Each scene shows the same named points in several views. A view is turned or mirrored, shifted and resized as a whole, has a little noise and may leave points out.
(in the rows, 128 means zero)

Scene 1
View 1
J542: [100 214 218  61 110 114  98  55 173 179 147 138  18 100  56 104 142 135
  80 129  70  46 121 126  85 168 121 142 123]
J946: [120 205 199  69 103 134 137  97 129 177 157 152  80  91  87  77 133  88
 143 160 131 149 170 185 131 183 123 110 124]
J108: [112 214 197  84 129 115  90  70 181 166 159 135  61 122  65 108 145 124
 106 138  85  55 115 116  87 146 132 162 113]
J5: [130 227  70  92 142 109 115 103 107 147 205 121 111 129 127 112 118  64
 125 170 158 154 142 161 175 161 174 142 127]
J422: [121 207 188  72 110 128 126  89 135 173 160 144  77 101  84  85 133  92
 131 155 123 130 156 170 124 176 128 123 124]
J224: [133 210 186 120 163 124  89  95 197 156 172 135 128 142  62 101 147 105
 158 160 118  75 110 101  80 118 142 187  92]
J899: [121 209 168  71 108 128 134  97 118 170 169 145  80  97  99  83 127  83
 135 161 138 154 161 186 146 182 133 113 127]
J202: [130 218 126  82 123 125 134 106 109 162 187 136 109 106 117  87 122  64
 143 174 159 172 163 189 166 174 151 117 127]
J752: [105 243  31  69 129  85  93  70  99 143 211 104  50 130 137 141 109  84
  59 146 120 105 120 141 183 168 187 146 147]
J911: [123 215 133  84 127 120 125  98 119 160 184 133  96 114 108  99 124  80
 133 166 139 141 149 169 151 169 150 131 124]
J315: [105 228 119  79 135  93  78  61 156 151 180 120  47 131  90 135 130 117
  68 135  85  50 101 105 117 146 158 167 124]
J865: [117 224 121  84 136 112 104  86 137 156 185 126  83 124 101 112 125  93
 110 155 124 108 129 136 141 154 157 150 124]
J105: [124 216 155 107 158 108  83  81 184 151 180 128  95 144  70 119 141 110
 120 148 106  61 103  96  96 127 153 184 100]
J334: [115 236  38  79 135  94 104  84  96 143 209 111  78 130 138 130 111  73
  84 157 136 131 129 153 187 169 183 141 140]
J900: [121 218 140  83 126 120 119  94 124 161 180 135  90 112 104  97 126  83
 127 161 135 135 147 163 144 166 146 132 124]
J264: [117 230  99  91 144 103  96  84 136 146 196 119  86 133 107 121 120  88
 101 155 125 101 119 128 144 148 167 160 123]
J742: [124 214 166  99 146 118  97  88 166 159 177 135 102 131  79 106 139 100
 137 154 119  90 124 120 105 138 145 164 106]
J723: [131 200 226 101 134 134 113  99 178 172 157 149 110 116  61  81 150 103
 164 160 122 102 140 137  88 143 120 154  97]
View 2
J946: [130 116 107 104 130  93 110 122 142 133 154 135 130 105 139 100  76 152
 105  98 105 116 131 130 122 126 129  75 147]
J900: [129 117 114 142 113 109 135 126 153 140 131 137 132 110 149 113  79 149
 110 112 106 128 127 134 126 109 141 104 134]
J752: [117  88 126 195  82 113 194 129 180 184  89 131 113  91 136 143  83 133
 112 115  70 143  96 134 130  89 174 145 114]
J723: [147 150 111 138 132  82  90 110 149 107 140 148 135 150 155 110  92 140
 118  94 125 133 132 123 129  96  95  95 171]
J105: [144 147 124 194 109  84 124 109 169 122 103 148 126 158 154 135 102 124
 124  99 114 153 109 120 134  71 108 135 162]
J334: [119  94 122 179  81 132 188 136 172 171 103 133 130  89 149 128  74 150
 107 130  87 131 108 146 131 106 179 131 108]
J542: [138 118 120 147 140  38 108 105 159 146 120 133  95 126 112 136  97 112
 117  58  68 153  99  99 124  76  99 104 177]
J865: [131 119 118 167 104 102 146 123 164 145 115 139 127 116 145 125  85 138
 113 110  99 137 113 133 131  96 140 119 137]
J202: [125 111 110 128 109 130 141 131 149 140 140 136 143  98 157 101  69 167
 103 128 113 113 135 145 127 130 158  94 123]
J422: [134 117 110 120 129  89 115 119 147 136 143 135 126 111 137 110  76 145
 108  94 100 124 126 126 124 113 128  90 149]
J264: [131 119 123 184  95 109 156 123 171 147 105 140 126 117 151 132  85 138
 116 116 100 140 107 132 133  89 146 131 134]
J5: [124 110 118 166  89 142 167 134 165 151 118 138 141 101 163 116  72 157
 107 139 112 122 123 150 131 115 171 122 110]
J108: [139 134 121 165 126  60 114 108 161 130 114 140 109 142 133 136  98 118
 120  76  91 153 106 111 131  75 100 116 173]
J911: [129 116 114 140 109 116 139 128 156 141 131 137 135 107 150 112  75 150
 105 117 106 124 127 140 127 115 145 100 132]
J742: [142 142 119 171 115  92 119 115 161 123 120 147 130 144 154 125  93 134
 120 104 114 142 119 125 135  87 115 119 157]
J224: [150 165 122 194 113  88 108 105 166 101 109 156 137 175 166 132 101 126
 126 103 133 154 120 121 138  68  97 132 171]
View 3
J911: [103 116  68  90  49 105 178  95 164 122  76 161  99 164 152 123 144 141
 151 121 151 134 157 165  97 100 202 121  85]
J542: [ 59 109 102 110  77 134 248 116 148 175  37 166 166  70 149 149 109  56
 220 124 126 167 154 177  85 155 200 123  56]
J334: [140 100  32  91  56 102 148 107 143  92  35 115 108 167 153 119 217 124
 102 108 165 142 178 177 108 122 193 129 107]
J264: [115 111  64 113  75 114 164 126 132 123  43 127 135 135 142 133 180 131
 159 117 146 135 177 172  90 122 196 114 108]
J742: [ 86 123  96 125  81 123 181 129 137 152  71 151 143 122 135 141 128 142
 207 128 130 126 170 166  75 115 196 108 103]
J752: [136  97  34  95  71 111 162 121 129 100   5 100 134 134 150 131 232  91
 110 105 161 154 184 188 104 145 189 127 105]
J900: [101 114  71  96  52 106 183  99 160 124  75 163 102 155 150 127 141 138
 160 123 147 136 157 168  98 104 202 121  83]
J5: [133 113  51  92  56  99 142 103 149  99  68 133  94 184 148 119 186 158
 120 118 159 127 173 165  99  99 198 120 109]
J224: [ 78 130 114 145  99 125 171 147 125 167  81 149 157 116 124 145 111 166
 241 132 119 114 175 161  58 106 199  92 116]
J865: [105 112  69 105  67 114 176 115 143 127  54 143 126 136 145 132 164 124
 162 118 146 138 169 172  92 120 199 118  96]
J108: [ 70 116 106 123  86 134 216 129 138 168  49 155 164  87 138 149 119  98
 225 125 124 150 164 171  79 139 201 109  82]
J105: [ 88 122 101 141  99 127 175 147 119 157  53 135 166 101 129 148 141 137
 219 125 126 127 179 170  68 129 198  98 115]
J315: [ 97 109  76 120  90 127 195 140 122 142  14 121 166  92 141 148 175  84
 179 113 139 152 183 184  86 155 195 117  98]
J899: [ 86 115  75  80  35 106 202  76 182 129  85 183  85 163 160 119 116 127
 156 125 149 142 142 164 106  97 205 128  62]
J202: [111 118  64  86  38  97 159  87 172 111  99 170  73 196 152 114 140 174
 137 126 156 122 152 156 102  78 203 120  91]
View 4
J911: [128 109 122 150 110 133 133 142 172 120 120 106 107 121 126 110 133 136
 156  96 135 148 103 115 112 140 118 151 115]
J946: [109 155 137 133 126 132 133 166 165 117 101 105  99 109 132 121 123 147
 168  92 136 136 118 123 106 139 128 131 104]
J899: [119 138 128 139 123 135 133 160 173 121 107 103  97 115 131 121 126 141
 168  91 129 145 110 119 107 139 120 141 109]
J422: [108 146 137 136 115 130 135 156 158 118 116 111 109 121 129 115 126 145
 159  96 143 133 121 120 105 140 126 134 101]
J5: [146  70 107 158  99 140 132 125 187 124 131 105 108 125 119 105 145 128
 155  98 126 164  87 105 119 134 108 171 130]
J315: [118 107 125 133  72 139 137 117 140 137 183 131 139 174 113  92 126 135
 133 124 172 131 131  95  92 148  98 149  76]
J723: [ 98 138 166 155 104 113 143 146 133  98 112 114 128 109 126 101 137 154
 137 103 171 104 136 129 122 155 142 120 107]
J752: [146  72  92 135  76 156 130 113 178 150 182 121 120 174 110 101 131 120
 151 116 138 171  98  84  94 135  86 178  92]
J900: [124 114 125 147 106 133 133 143 166 120 124 110 109 124 124 109 132 136
 157  98 136 144 110 114 111 140 118 147 111]
J865: [127 100 125 145  92 134 137 128 159 127 148 116 120 140 120 100 133 135
 147 106 150 142 113 104 108 140 111 153 104]
J105: [109  99 150 157  74 118 144 113 126 112 156 126 147 145 114  84 139 144
 120 118 181 112 133 113 115 156 121 140  97]
J108: [ 96 140 152 137  84 126 142 134 124 120 155 128 138 154 118  96 124 147
 132 117 181 111 145 113  99 155 120 127  78]
J542: [ 90 173 147 115  91 133 138 148 126 132 160 130 130 165 121 104 112 149
 139 118 176 114 153 112  84 152 113 118  58]

In a view up to two points have been moved. Name them for each view, in the order of its rows, or write none.
view 1 | J752
view 2 | J224
view 3 | J202
view 4 | none
